Points on a hilly landscape, in no order, each with its height.
A ball rolls from a point to whichever of its 6 nearest points has the largest drop for the distance, and stops where none of them is lower. Distance is the straight distance between rows; heights are no part of it.
<666>: [128 167 178 124  97  88 144 161 118 143 118 114 124 166 108 129 142 153
 146 127 156 130]  h=258
<977>: [116 155 186  93 134  57 171 215 123 132 154 108 180 204 161 156 105 141
 148 102 129 181]  h=460
<830>: [105 102 120 150  65 127 139 132 109  82  94  96 137 101  98  95 126  80
 123  98  63  89]  h=299
<325>: [117 164 176 114 146  88  58 147 138 120 112  99 119 167 164 150 175 199
 168 149 171 135]  h=308
<859>: [119  82  98 142  99 163 155 113  92 129 120  95 121  54  90 101  96  80
  79  90  92 114]  h=424
<130>: [143  83  88 124 161 168 150  99 132 149 161 152 107  65 140 120  74  86
 116 111 131 157]  h=368
<296>: [152 175 106 140 158 142 146 110 138 163 175 184 118 141 129 137 140 138
 108 163 163  89]  h=451
<797>: [152 155 163 106 153  93 124 161 142 142 151 133 128 192 165 151 134 169
 150 154 171 147]  h=445
<998>: [112 109 137  97 121 120 204 166 121 101 131 127 140 127 111 121  89  98
 143  79 101 142]  h=576
<1049>: [136 168 164 122 139  97 179 158 125 164 168 162 137 165 109 153 128 135
 114 122 163 141]  h=401
<57>: [128 159 208 105 109  83  73 195 120 122 115  65 163 186 169 149 147 195
 168 127 163 164]  h=341
<870>: [126 100 102  90 183 141 162 124 144 113 140 133 125 117 143 136  84 123
 172  91 125 180]  h=159
<83>: [135  66  70 161 147 171  73  92 142 109 128 117 105  80 140 116 100  98
 124 150  93 151]  h=443
<768>: [129 163 159 150 113 116 140 128 118 171 121 150 118 142 107 104 154 153
  94 142 158  90]  h=237
<964>: [111 168 183 111 107  87 218 168 101 147 149 144 133 159  97 142 112 113
 106  99 128 138]  h=491
<453>: [125 100  95 125 140 146  47  91 155  91  95 109  98 136 131 139 148 131
 136 162 101 143]  h=214
<509>: [137 143 127 124 157 124  77 115 153 136 129 111 136 152 157 144 203 174
 147 181 172  98]  h=228
<463>: [134 145 140  85 161 108 147 154 136 108 153 146 133 168 143 158 130 159
 155 128 141 172]  h=106
<523>: [128 135 113 166 105 135  71 100 130 124  85 111 119 123 111  96 165 143
 102 161  99 122]  h=184
<212>: [125 118  72 196 124 169  51  67 147 140 109 119 125  74 128  99  96  92
  72 170  92 111]  h=224
<689>: [150 119  73 127 156 174 155 100 137 134 163 164 105 106 136 148 103 112
 114 134 145 148]  h=337
<1052>: [146 105  75 209 139 184  87  79 133 152 127 134 111  54 129  91  86  79
  66 141 113 124]  h=282
<1076>: [107  95 136  97 114 111 177 173 119  66 110 112 141 138 127 131 103  98
 171  78 102 139]  h=79
<580>: [156 181 126 134 181 121 137 118 152 170 183 159 142 172 156 158 181 158
 135 168 181 106]  h=319
<672>: [142 111  62 178 134 178  77  73 135 145 131 145 100  92 139 133 108  96
  99 148 120 123]  h=242
<1105>: [151 116  73 133 156 170 105  81 129 145 149 158 115 116 129 145 122 115
 117 150 135 133]  h=238
<544>: [134  67  85 113 153 155  88 104 145  85 102 119 111 103 145 122 102  97
 151 132 107 157]  h=542
<1026>: [ 98  50 109 113 101 139 208 147 111 117 117 103 147  59 121 117  88  81
 127  61  97 110]  h=518
<303>: [137 140 134  94 181 110  85 126 153 107 140 148 125 175 161 159 151 182
 156 150 157 139]  h=405
<805>: [143 134  76 185 123 157  94  61 129 143 124 150 112 101 125 119 137 116
  79 169 104  94]  h=203
<79>: [126 152 180 129  83  91 103 158 119 114  94  99 139 158 120 128 167 156
 150 125 123 128]  h=223
<629>: [ 93  66 131 110  92 127 118 168 141  40  93  91 141 123 119 133 142 127
 174 112  64 135]  h=752
<240>: [141 157 127 119 120 123 120 108 137 138 126 155 126 160 120 135 155 139
 117 152 145 106]  h=317
<1107>: [134 133 102 140  96 137 114 109 122 129 101 150 114 105  95 119 130  98
 109 125 112 121]  h=246
<248>: [103  95 126 109 131 122  82 127 136  51  87 120 114 122 136 130 143 131
 171 126  88 151]  h=715
<129>: [121 177 201 136 116  94  85 163 109 146 113  86 145 157 147 117 176 209
 165 141 175 110]  h=252
<703>: [108 176 195  98 125  69 118 193 114 141 148  92 173 191 162 147 133 157
 154 124 155 179]  h=441
<915>: [110 125 118 157  77 126 114 120 114 114  87 130 114 100  90  90 146  99
 116 125  78  97]  h=206
<80>: [141 166 107 171 129 139 101  81 132 169 124 150 134 139 129 115 165 144
  80 176 146  64]  h=208
<439>: [108  90 110 111 103 138 220 156  97 120 145 130 127  58 115 111  80  81
 101  63 103 120]  h=525
<185>: [130  99  93 142 127 163 115  90 124 136 125 128 111  77 117 111  88  85
 106 111 110 134]  h=367
<238>: [158 145  99 108 188 133 129 122 152 148 181 161 142 165 160 178 139 144
 154 159 163 137]  h=107
<613>: [129 200 191 143 103  97 127 157 119 190 124 112 141 160 124 108 173 171
 111 129 176  87]  h=265
<54>: [129 108 122 115 113 144 139 111 123 108 113 136 110 102 103 128 121 106
 142 111 103 143]  h=415
<1094>: [127 187 185 125  98  80 156 167 110 180 150 128 143 200 119 139 132 141
 107 130 171 120]  h=476
<712>: [120  91 120 136  91 142  79 134 113  76  97  88 129 104 102 109 134  97
 131 120  67 137]  h=264
<456>: [147 183 148 157 130 123 143 115 139 182 163 165 141 160 129 133 169 161
  91 174 182  75]  h=602
<869>: [134 175 118 165 140 119 115  98 158 193 162 155 164 131 137 135 179 161
  86 175 181  67]  h=316
<749>: [129 130 108 149 144 135  72  81 152 115 108 118 123 138 144 131 177 148
 130 181 129  98]  h=172
<408>: [119 163 157 180 120 132  85  93 158 172 107 119 137 145 140 114 194 181
 116 180 179  51]  h=201
<711>: [135 186 174 143  76  86 140 153 114 148 107 122 123 159 119 112 164 167
 115 136 141 106]  h=145
<381>: [113 127 127 125  90 138 183 127 103 135 132 139 116 100  85 119  98  76
  91  94 119 101]  h=461
<936>: [108 109 150 100  98 108 148 166 105  58  97 107 153 149 118 127 129 125
 169  99  95 144]  h=640
<367>: [133 137 112 163 126 146 133  87 118 157 120 160 110 109 105 109 119  95
  72 123 134 100]  h=254
<276>: [141 159 127 142 138 146 185 127  97 171 165 174 113 121  98 136 108 109
  83 109 147 112]  h=409
<968>: [106  58 109  91 125 156 168 146 134  77 110  98 157  88 133 105  93  92
 166  70  92 137]  h=589
<400>: [122 201 182 129 110  95 192 159  92 176 148 139 123 163  92 144 131 140
  75 107 151 110]  h=569
<409>: [159 159 122 118 124 126 159 117 125 154 135 172 111 142  97 131 119 111
 101 124 129 117]  h=387
<17>: [104 130 137  71 127 102 181 190 117 119 143 126 143 159 134 142  93 115
 164  97 130 160]  h=618
<328>: [144 190 171 132 125 110 181 132 137 184 167 153 129 179 110 127 141 140
  91 146 158 118]  h=511
<777>: [128  99 116  97 160 149 183 119 122 139 158 151 116 116 122 117  83  96
 143 105 117 152]  h=483
<951>: [122  81  97 144  94 139 123 115 113 107  87 103 114  84 106 106  96  78
 118 105  82 136]  h=97
<1059>: [109 128 151 123  76  98 117 159 110  65  88  96 144 148 111 119 145 142
 166 115  90 126]  h=320
<921>: [113  58 114  99 117 148 212 146 127 112 132 107 163  59 137 107  66  82
 143  62 111 136]  h=403
<227>: [140 105  65 190 142 185 118  82 125 153 170 151 116  51 133 101  66  74
  71 125 143 103]  h=352
<419>: [139 145 147 105 168  97  61 132 161 115 134 124 124 162 177 167 175 195
 161 166 156 118]  h=336
<844>: [137 132 139 135  92 126  86 116 130 117 104 118 115 124 101 107 151 143
 114 150 111 117]  h=198
<141>: [151 106 102  96 176 158 161 111 135 133 168 157 124 132 145 151 105 118
 141 125 134 162]  h=455
<1104>: [ 94 196 220 154  48  91 121 166  94 178  95  77 138 155 125 104 171 190
 118 120 163  77]  h=263
<89>: [116 130 160  87 129  85 138 186 136  80 110 117 150 174 132 137 127 140
 180  98 107 169]  h=605
<1102>: [115  80 104 109 122 147 184 124 109 132 135 133 120  80 115 102  78  87
 130  83 120 139]  h=414
<257>: [143  69  73 120 175 193 127  88 143 136 168 126 111  58 168 128  78 111
 141 132 132 169]  h=400
<267>: [133 123  96 170 123 153  52  87 149 114  89 118 114 108 108 124 140 123
 110 162  91 128]  h=191
<472>: [118 127 124 113 147 114 112 126 136  88 109 126 123 152 126 142 128 136
 165 123 112 143]  h=478
<812>: [134 170 178 147 111  99 108 130 128 163 134 109 125 159 133 132 182 184
 114 153 173  92]  h=239
<121>: [133 139 164 112 111  92 156 159 105 129 120 130 137 158 117 142 128 123
 144 118 117 140]  h=438
<671>: [126 133 133 127 146 130  75 108 154 102 105 117 106 143 135 138 182 162
 145 164 131 132]  h=150
<297>: [138 131 101 137 139 153 153 111 116 173 158 166 106  94  99 118  95  92
  84 103 134 109]  h=323
<736>: [125 168 185  98 138  74 172 183 127 143 152 128 154 184 136 144 115 138
 136 115 145 170]  h=420
<1051>: [164 122  80 157 154 170 149  96 127 161 162 180 103 100 124 118 117 108
  85 147 134 113]  h=310
<363>: [127 140 160 108 178  96  94 152 150 129 149 119 132 180 174 165 170 197
 159 159 171 137]  h=402
<944>: [131 134  93 196 106 150  75  70 136 141  97 128  95  91 115 112 115  91
  69 164 102 100]  h=205
<149>: [113 121 162 105  96  94  99 194 119  62  76  80 149 165 131 126 150 151
 172 113 113 145]  h=544
<526>: [115  63 103 128 132 164 129 110 132 103 112  94 137  60 131 107  92  86
 145  96  90 152]  h=534
<710>: [144  89  82  97 185 173 118 101 152 129 164 154 119 110 148 161 101 118
 157 135 126 154]  h=532
<774>: [135  76  89 101 172 144  70 103 153  98 104 121 102 117 142 140 146 119
 149 146 101 172]  h=454
<882>: [130  59  93 109 153 169 160 104 137 131 136 117 129  49 136  91  69 111
 143  85 115 161]  h=83
<1067>: [126 180 206 125 100  60 161 203  98 153 141 108 155 194 136 138 131 135
 114 119 150 154]  h=394
<773>: [ 97  66 102 111 114 138  77 129 135  44  71  99 123 113 132 124 123 114
 176 117  52 157]  h=563
<566>: [ 95  71 114  84 133 133 206 180 131  74 120  99 152 109 137 113  78 108
 174  70  98 128]  h=545
<282>: [146 147 157 122 128  99 148 143 117 139 153 151 125 174 114 139 140 148
 140 143 165 145]  h=153
<582>: [104 115 129 123 105 132 161 137 110 108 114 127 143 106  97 117 107  96
 108 101  96 125]  h=166
<1063>: [110 145 177 109  82  68 127 199 111  91 100 100 165 167 141 145 146 152
 165 116 124 148]  h=115
<912>: [143 142 125 110 150 129 166 131 123 139 173 172 130 157 126 149 109 125
 131 126 153 125]  h=435
<468>: [146  81  54 133 171 186 106  96 136 120 158 135 100  80 151 150  97  96
 127 142 112 148]  h=434
<518>: [133 116  93 128 153 132  78  85 141 115 134 142 117 123 135 148 146 137
 139 171 126 133]  h=147
<795>: [117  94 112 103 156 146 118 120 134  89 107 142 109 116 135 133 114 121
 177 108 100 159]  h=617
<1029>: [126  89  94 131 132 174 180 100 106 163 157 127 128  38 117 107  70  83
  74  76 123 139]  h=102
<448>: [125 196 192 173 104 106 118 134 128 176 110 101 148 162 134 110 183 186
 122 146 179  78]  h=207
<1109>: [144 132 119 128 131 145 133  93 125 145 133 160 107 117 110 125 120 117
 105 141 126 118]  h=303
<169>: [143 147 142 121 139 111 102 130 143 130 123 134 131 163 137 148 156 168
 155 152 153 137]  h=298
<900>: [133 160 127 165 141 132  75  82 153 148 120 141 134 133 156 125 194 176
 125 175 157  74]  h=187

Call two points neighbours if one is among the 6 nearest of the other. Go from one point of each pair to the other, from neighbour to neighbour, staying as low as possible. Name the highest point that can't be avoided.
<282>, <951> -> <666>
<1076>, <882> -> <566>
<711>, <518> -> <448>
<1063>, <951> -> <79>
<518>, <951> -> <915>

For each start below, name the point where the ball stops.
<672> -> <518>
<297> -> <518>
<276> -> <518>
<409> -> <518>
